A landscape with many valleys, sampled at points; each row gives a point and its height.
From any point a ball rolls to the lowest of the 2 points nearest to it. It stops when none of these is lower. Distance is the straight distance between rows; heights are no part of it.
J663: [ 19 -35 -34 -13  10 -12  32  73   0 -34 -25  -2 -46 -13  -8 -48  56 -11
 -17 -77]  height 679
J769: [ -7 -23   2   7   4  16 -17  11  57  12 -14  -6 -74  22  -8   8  40 -20
 -12  -1]  height 311
J702: [-17  48   7 -24  10 -16  45 -34  25  68  12   9  15   0  19  -4 -17 -35
   8 -22]  height 413
J762: [ 14   5  27   6  16  51 -41   9  20   3   8 -13  -7   8   4  -1 -12  24
   8  42]  height 455
J854: [ -9  11 -10 -40  37  -8  44  -1 -37 -47  -6  14  41  32 -16  15  24  -6
  53 -76]  height 341
J181: [  7  40   3 -20   3 -39  71  21 -18   4  15 -15  33 -12  46  10 -28  37
  12 -11]  height 553
J827: [ 15  11 -16 -60  12   3  22  44  29 -28 -34  10  -8  -1  57 -25  51  13
   7 -51]  height 621
J792: [ 37  42  -1  45  19   2  21   1 -37  58  37  -6  11   8 -47  37 -59 -11
  10   2]  height 617
J467: [ 10   0 -42 -15  -2  23 -48  26  33 -30  -2   3 -72  43  20  12  44 -10
 -17 -15]  height 365
J404: [  4 -17 -49  -3   5  60  22 -17 -48 -16  22  34   5  50  16  -3  28   2
  -5  -2]  height 366
J580: [ 11  37 -22  10   5 -81  43   1  17  39 -10  10 -20 -83 -23 -13  50 -12
 -19 -24]  height 330
J524: [ 17  17  53  66 -44   0   6 -10  10   2   2 -44 -12 -46   0  23 -63  13
  15  55]  height 407
J636: [ -3  22  -1  19   7 -65 -13  14   2 -12   3 -33   3 -39 -25 -21 -38   5
  -4  37]  height 766
J622: [ 16 -12  -7  40  50 -13  41  43 -20 -16   3   4  20   6 -16   4 -28   2
   3  10]  height 791
J850: [  4  -2  87  18 -26  59 -44 -42 -13  29   8 -17  27 -24 -29  16 -71  12
  29  12]  height 666
J845: [  4 -40 -32 -15  27  79 -14   9  -6 -13 -22  35 -17  31 -36 -32  45 -27
   2 -44]  height 395
J977: [-20 -19  -1   0  12   2   9  29  -4  -5   3   7  19  12  52 -18 -21  21
 -40  51]  height 538
J235: [  2 -19 -79  19  -2 -55  79  20   3  44 -13  19 -33 -34 -23  -3  40 -39
 -21 -45]  height 426
J695: [  3  -5  48  26  -1 -20   3  11 -20  50 -21   8  75 -25 -17   2 -75  -2
 -10   3]  height 286
J623: [ 27  44   0  -7   8   3   7  28  40  13  -5 -35 -30 -32   8 -34   6  14
  26   2]  height 110
J981: [ -6  -9  57  16 -65  15 -48 -19  28 -37 -33 -36 -13 -45  47  22 -39   4
  18  73]  height 472
J66: [-12   0  64 -20 -41  49 -72 -23  12  -6  11 -19  15 -13  46  -4 -57  16
  18  26]  height 696
J39: [ 13  16  20 -19  40  62 -14  -4  -6  35  24  23  20  22 -33  -8   7  37
  29 -13]  height 799
J652: [-30 -66 -11  21   0  10 -36 -19  10 -33 -23   1 -41  39 -46  24  32 -28
 -32  27]  height 439
J459: [ 20  10 -31 -28  10 -14  51  47  -3 -40 -31  -3  14  22  19 -20  59  -1
  41 -70]  height 568
J281: [ -7  13   3 -43  49  -5  -9  -4 -58 -31  23   0  52  36   9  17 -33  25
   1  -1]  height 540
J376: [-16   5  33 -15 -37  -7 -37 -21  64  22 -28 -49 -37 -24   4 -21  19 -16
   9   1]  height 130
J231: [  9 -21  -5 -28  26 -10  27  58  39   4 -39   4 -27 -13  30 -46  39  -4
 -33 -60]  height 660
J881: [-17  26   9   7 -38 -37  -2 -14  -4 -27   1 -39  12 -44  13  -1 -70  -5
 -13  39]  height 754
J197: [ 23  21 -38  41  -1 -89  68  36 -24   6  -5   9  47 -46 -34  14  13   1
 -41 -29]  height 849
J574: [ 22  19 -14  50 -11 -69  16  -1  50  53  -2 -12 -42 -74 -33  -3  27 -19
 -17  18]  height 281
J9: [ -2 -10  -8  51  -5 -35  36   7  30  38   1   0  13  -4 -23   9 -12 -29
 -25  33]  height 294
J195: [ 36 -11 -28  18  25   3  35  68 -32 -39 -17  19   4  -6  24 -20   5  31
  14  -3]  height 807
J535: [-32   9  79  18 -66   9 -29 -75  23   2  -6 -14  -7 -23  -3  39 -19 -17
  36  34]  height 610
J341: [ 20  30  12  33  13  33  39 -18 -18  39  35  -5  -1  19   5  30 -47  20
  17  35]  height 576
J882: [ -4 -15  50  -7 -28  17 -86 -41  -3 -36  12  -9  19  -1  13  16 -31  37
  -4  55]  height 638
J540: [  1 -26  18   7   6  66 -66 -19   6  -8  17  16  -6  41 -16  24  36  26
  11  51]  height 531
J638: [ -9  -6 -79  45   9 -89  32  13  -2  22  26  -8 -75 -28 -32  25  16 -33
 -33 -20]  height 454
J377: [-22   3  30 -45 -16 -11 -64 -15  29   2 -22 -22  12 -10   6 -28 -10  -5
  -1  -7]  height 324
J495: [ 18  15  47 -32   1  64 -33   8  -3  36  10   5  43   0  25 -30 -17  35
  21  -5]  height 820
J522: [ 46  61  13  38 -24 -33  33   0  11  31  12 -28   3 -97   1 -21 -19  21
  19   4]  height 219
J597: [-27 -29  44  -6 -22  21 -92 -43  11 -18  31  27  12  31  -4  31  20  52
 -11  55]  height 587
J144: [  9   8  -3  51  18 -62  12  41 -25  -7  -6  -2  41 -24 -39   3 -70   1
 -15  21]  height 778
J802: [  -9  -19  -27  -13  -20   30 -107  -38    0  -44   31   19  -22   60
    3   27   44    8  -35   24]  height 499
J163: [-13  31  26  -9 -22 -34  41 -16 -38  38   4 -20  52 -29  27   4 -80  -4
 -11 -18]  height 707
J937: [ -5  -1 -24 -12  10  53 -11 -31   1  24  30  21 -11  44  15  13  25 -15
   0  30]  height 437
J452: [ -2   9  -8   9   0 -40  42  25 -14   8  -7   9  45 -25  27 -30 -16  26
 -23  22]  height 586
J983: [-28 -58 -22 -14   9  27 -52 -19 -12 -46   0  12  -5  58   0  11  29  -8
 -37  27]  height 462
J40: [ -8  -7  63 -27   8  27 -49 -10 -28  33  22 -15  38 -12 -16   1 -46  36
  19   7]  height 735
J753: [-31  20  13 -19 -18 -14   0 -38 -19   6  35 -22  35  -5  12  14 -75  -4
 -11  18]  height 737
J309: [-20 -60 -12 -22  38  -7  -4  23 -46 -22 -14  33  59  20  38 -27 -18  14
  -3  -7]  height 343
J200: [ 26  -4 -48  -7  10  40 -10  39  -8 -51 -19  16 -38  45  36  -7  25   0
 -31  -5]  height 312
J143: [ 14  20 -34 -44  32  41  22 -22 -35 -30  33  23  23  59 -10  13  38  10
  39 -51]  height 184
J416: [ -8  -6  -1  -2  22   2   3  27  26  22 -36  12   2 -22 -10 -45  20 -28
 -17 -19]  height 687
J566: [ -6   2  40 -42  -9 -20   2   8 -36   7   0 -13  50 -28  41 -22 -62  26
   8 -11]  height 637
J352: [  1  18   7 -28 -24  37 -90 -39  36 -10  23   7 -25  48  31  30  42  13
 -10  26]  height 555
J478: [ 32  44  23  -4   3   3  38  17   1  24   5 -25  28 -49  13 -37  -5  25
  36 -15]  height 372
J772: [  2  -8  31  -6 -22 -24 -14  15  75  32 -10 -33 -88 -27  -7  -3  36 -16
 -28   2]  height 251
J349: [  2 -17 -19  -9  23  -3  33  26 -48 -55   7  17  47  41  29  13 -23  20
   8 -11]  height 443
J173: [ -4 -25 -29  14 -13 -44  18  41  23 -23   7 -30 -77 -22  16 -12  34   6
 -36  14]  height 459
J109: [ -5   0  35  53 -77   1  14 -26  21 -24 -13 -29 -27 -68  52  14 -36 -12
  15  69]  height 441
J565: [-14 -29 -27  -8  36 -15  -1  43 -27 -69 -24   8   9   2 -11 -37   8  -5
  -8 -45]  height 716
J318: [ 10  10 -20   9  23 -71  56  29  -4 -32 -22   4  38 -22 -19  -4  23  -5
 -12 -57]  height 839
J323: [ -5 -65 -41   2 -11  70 -25 -14 -17 -22   1  26 -64  51 -43 -20  49 -34
 -17 -23]  height 419
J335: [-33  22  19 -51   7 -21  -3  -7  11  12   1  -7  42 -10  14 -31 -16  -2
  -4 -25]  height 493
J136: [ 42  34  25  14 -24  35  -1  16  33   6  -6 -26 -37 -22  22  -8 -13   7
  21  56]  height 328
J898: [-20 -59 -62  18  -8  28 -14 -38  -7 -19   2  14 -76  63 -34  31  37 -47
 -13   0]  height 429
J926: [-24 -50   7  31  15 -14 -14  11  10 -21 -20   9   7   2  17 -12   3  -3
 -39  27]  height 498
J784: [-17 -62 -23 -22  30  17 -42   4 -45 -26 -17  37  55  17 -26 -31  -4   0
 -22 -13]  height 211
J833: [  8 -53 -21 -27  10  60 -40  23 -52 -45   0  46  21  24 -11 -29  14  24
   6 -32]  height 45
J799: [  9  18  51 -48 -49  67 -95 -44   8  11  33   2  25   1  53  16 -14  38
  -5  22]  height 727
J563: [ 32  31  23  58 -19 -10  32   6   9  44  -1 -16  21 -56 -20   9 -41  -3
  14  29]  height 347
J662: [  5  -9 -25 -14  26  20   7  13 -19 -23 -21  17  -1  28 -66 -23  36 -24
  27 -81]  height 349
J387: [ 17  -2 -26  22  43 -60  41  56 -21 -52  -8  -3   6 -42  -3 -26  31  20
   5 -12]  height 825
J305: [ -7  48 -42 -24  12 -42  50 -35  -5  27  19  -5  10   0 -13  15 -25 -36
  18 -34]  height 502
J570: [ 23  13  29  -4  27 -17  28   9 -25  36  -2  17  71  -2 -30   6 -35  17
   2 -37]  height 125
J490: [-13  13  10 -54  26  16 -55 -18 -20 -23  42   3  20  21 -10 -11 -20  42
  16  -8]  height 671
J700: [-27 -42   4  36   2 -49 -14  24  23 -28 -24 -15 -60   7   8   2  11  -3
 -32  45]  height 475
J707: [ 10   3 -47  -7  11  14  49  13 -22 -16  25   3 -19  46  18  -1   9  -3
   8  17]  height 414
J617: [ -6   0  86  27 -37  34 -59 -55   5 -11  13  -3  18 -21 -52  41 -27   6
  42  39]  height 636
J418: [ 13  17  26 -34  32 -25  49  28 -11 -30 -30  -3  54   7   3 -15  20  16
  48 -63]  height 473
J148: [ -8 -27  -4  67 -11 -58  12  -8  50  58 -24 -15 -61 -41 -51  32  18 -30
 -19  -1]  height 249
J840: [ 18  39 -58   7  15 -63  88   6  -2  53  -5  24 -16 -39  -4  20  59  -7
   7 -40]  height 390
J783: [ 24  10 -61 -39   1  55  22  -2 -41 -47  17  27 -33  63   7   3  46 -26
  23 -40]  height 306
J2: [-24  32   0 -18 -27 -17  12 -27  44  61  -1 -32 -20 -38   0 -19 -10 -22
   4  -6]  height 272
J797: [ -4  -3  24  16  -9  43  -6 -56  26  58   0  15   0  30   5  22  21  -2
   5  40]  height 516
J332: [  8 -44 -36 -24 -15  12  -2  59 -28 -64 -51   6 -22  11 -11 -40  17  -9
 -16 -75]  height 695
J589: [  7  -8 -10 -38  44  32 -33   0   3  -8  19   9  -9  24 -17 -23  12   7
  13 -19]  height 753
J87: [ -8   0  -3   3  43  19  19  10 -15  24  -6  31  44  17 -44  -5  11 -15
  10 -53]  height 283
J426: [-27 -29   5  54 -22 -47  13 -24  34  63 -31  10  -9   4 -48  37  -2 -64
 -38  10]  height 267
J879: [-12  21   8   1   0  30   6 -33 -17   6  42  -8 -11  36  29  27 -15  12
  -9  57]  height 514
J42: [  8  41 -42   4   3 -21  63  15 -19   2  23 -11 -15 -10  34  10   5   7
  -1  24]  height 470
J539: [-44  13  46 -24 -66  20 -68 -81  43 -11  25 -17 -23  -4   8  27   3   1
  20  15]  height 642
J8: [  5 -23  11  51   3 -13  15  18 -10  41 -14  27  56   2  -6  11 -42  -4
 -41  35]  height 334
J793: [-37   7  27   8 -55  -9  -7 -76  49  22  -8 -30 -39 -10   9  36 -12 -43
  21  35]  height 590
J670: [-32   5  19   4 -20 -11 -13 -65  43  42  -9  14 -42  35 -16  44  35 -31
  11  34]  height 567
J101: [ 10  47 -27  -7  32 -37  73 -20 -42  -8  25  -6  27  35 -12  35 -15  -5
  49 -39]  height 554
J118: [-20  11  27 -40 -39  51 -71 -27  20  14   1  19  -1  28  59  -2  12  18
  -6  43]  height 631
J111: [-13   4 -49  26  14 -42  30  27  10  24   7  -7 -36 -26   5   0  36 -27
 -29  -8]  height 442
J558: [ 38 -22 -32  -5  14  63  -6  36 -39 -69 -19  15   0  41  11 -20  18  19
  20 -31]  height 208

Call two points neighbours if one is among the 2 nearest of the other. Go from one point of each pair to the other, from neighbour to neighbour, staying as low as possible. Name the highest point that can't be avoided.
J143 and J833 | J101
J570 and J143 | J452
J570 and J148 | J8
J623 and J937 | J792
J833 and J376 | J467
J522 and J623 | J478

For each start below, name the point where the ball stops.
J799 | J570
J318 | J376
J332 | J143
J66 | J623
J39 | J833
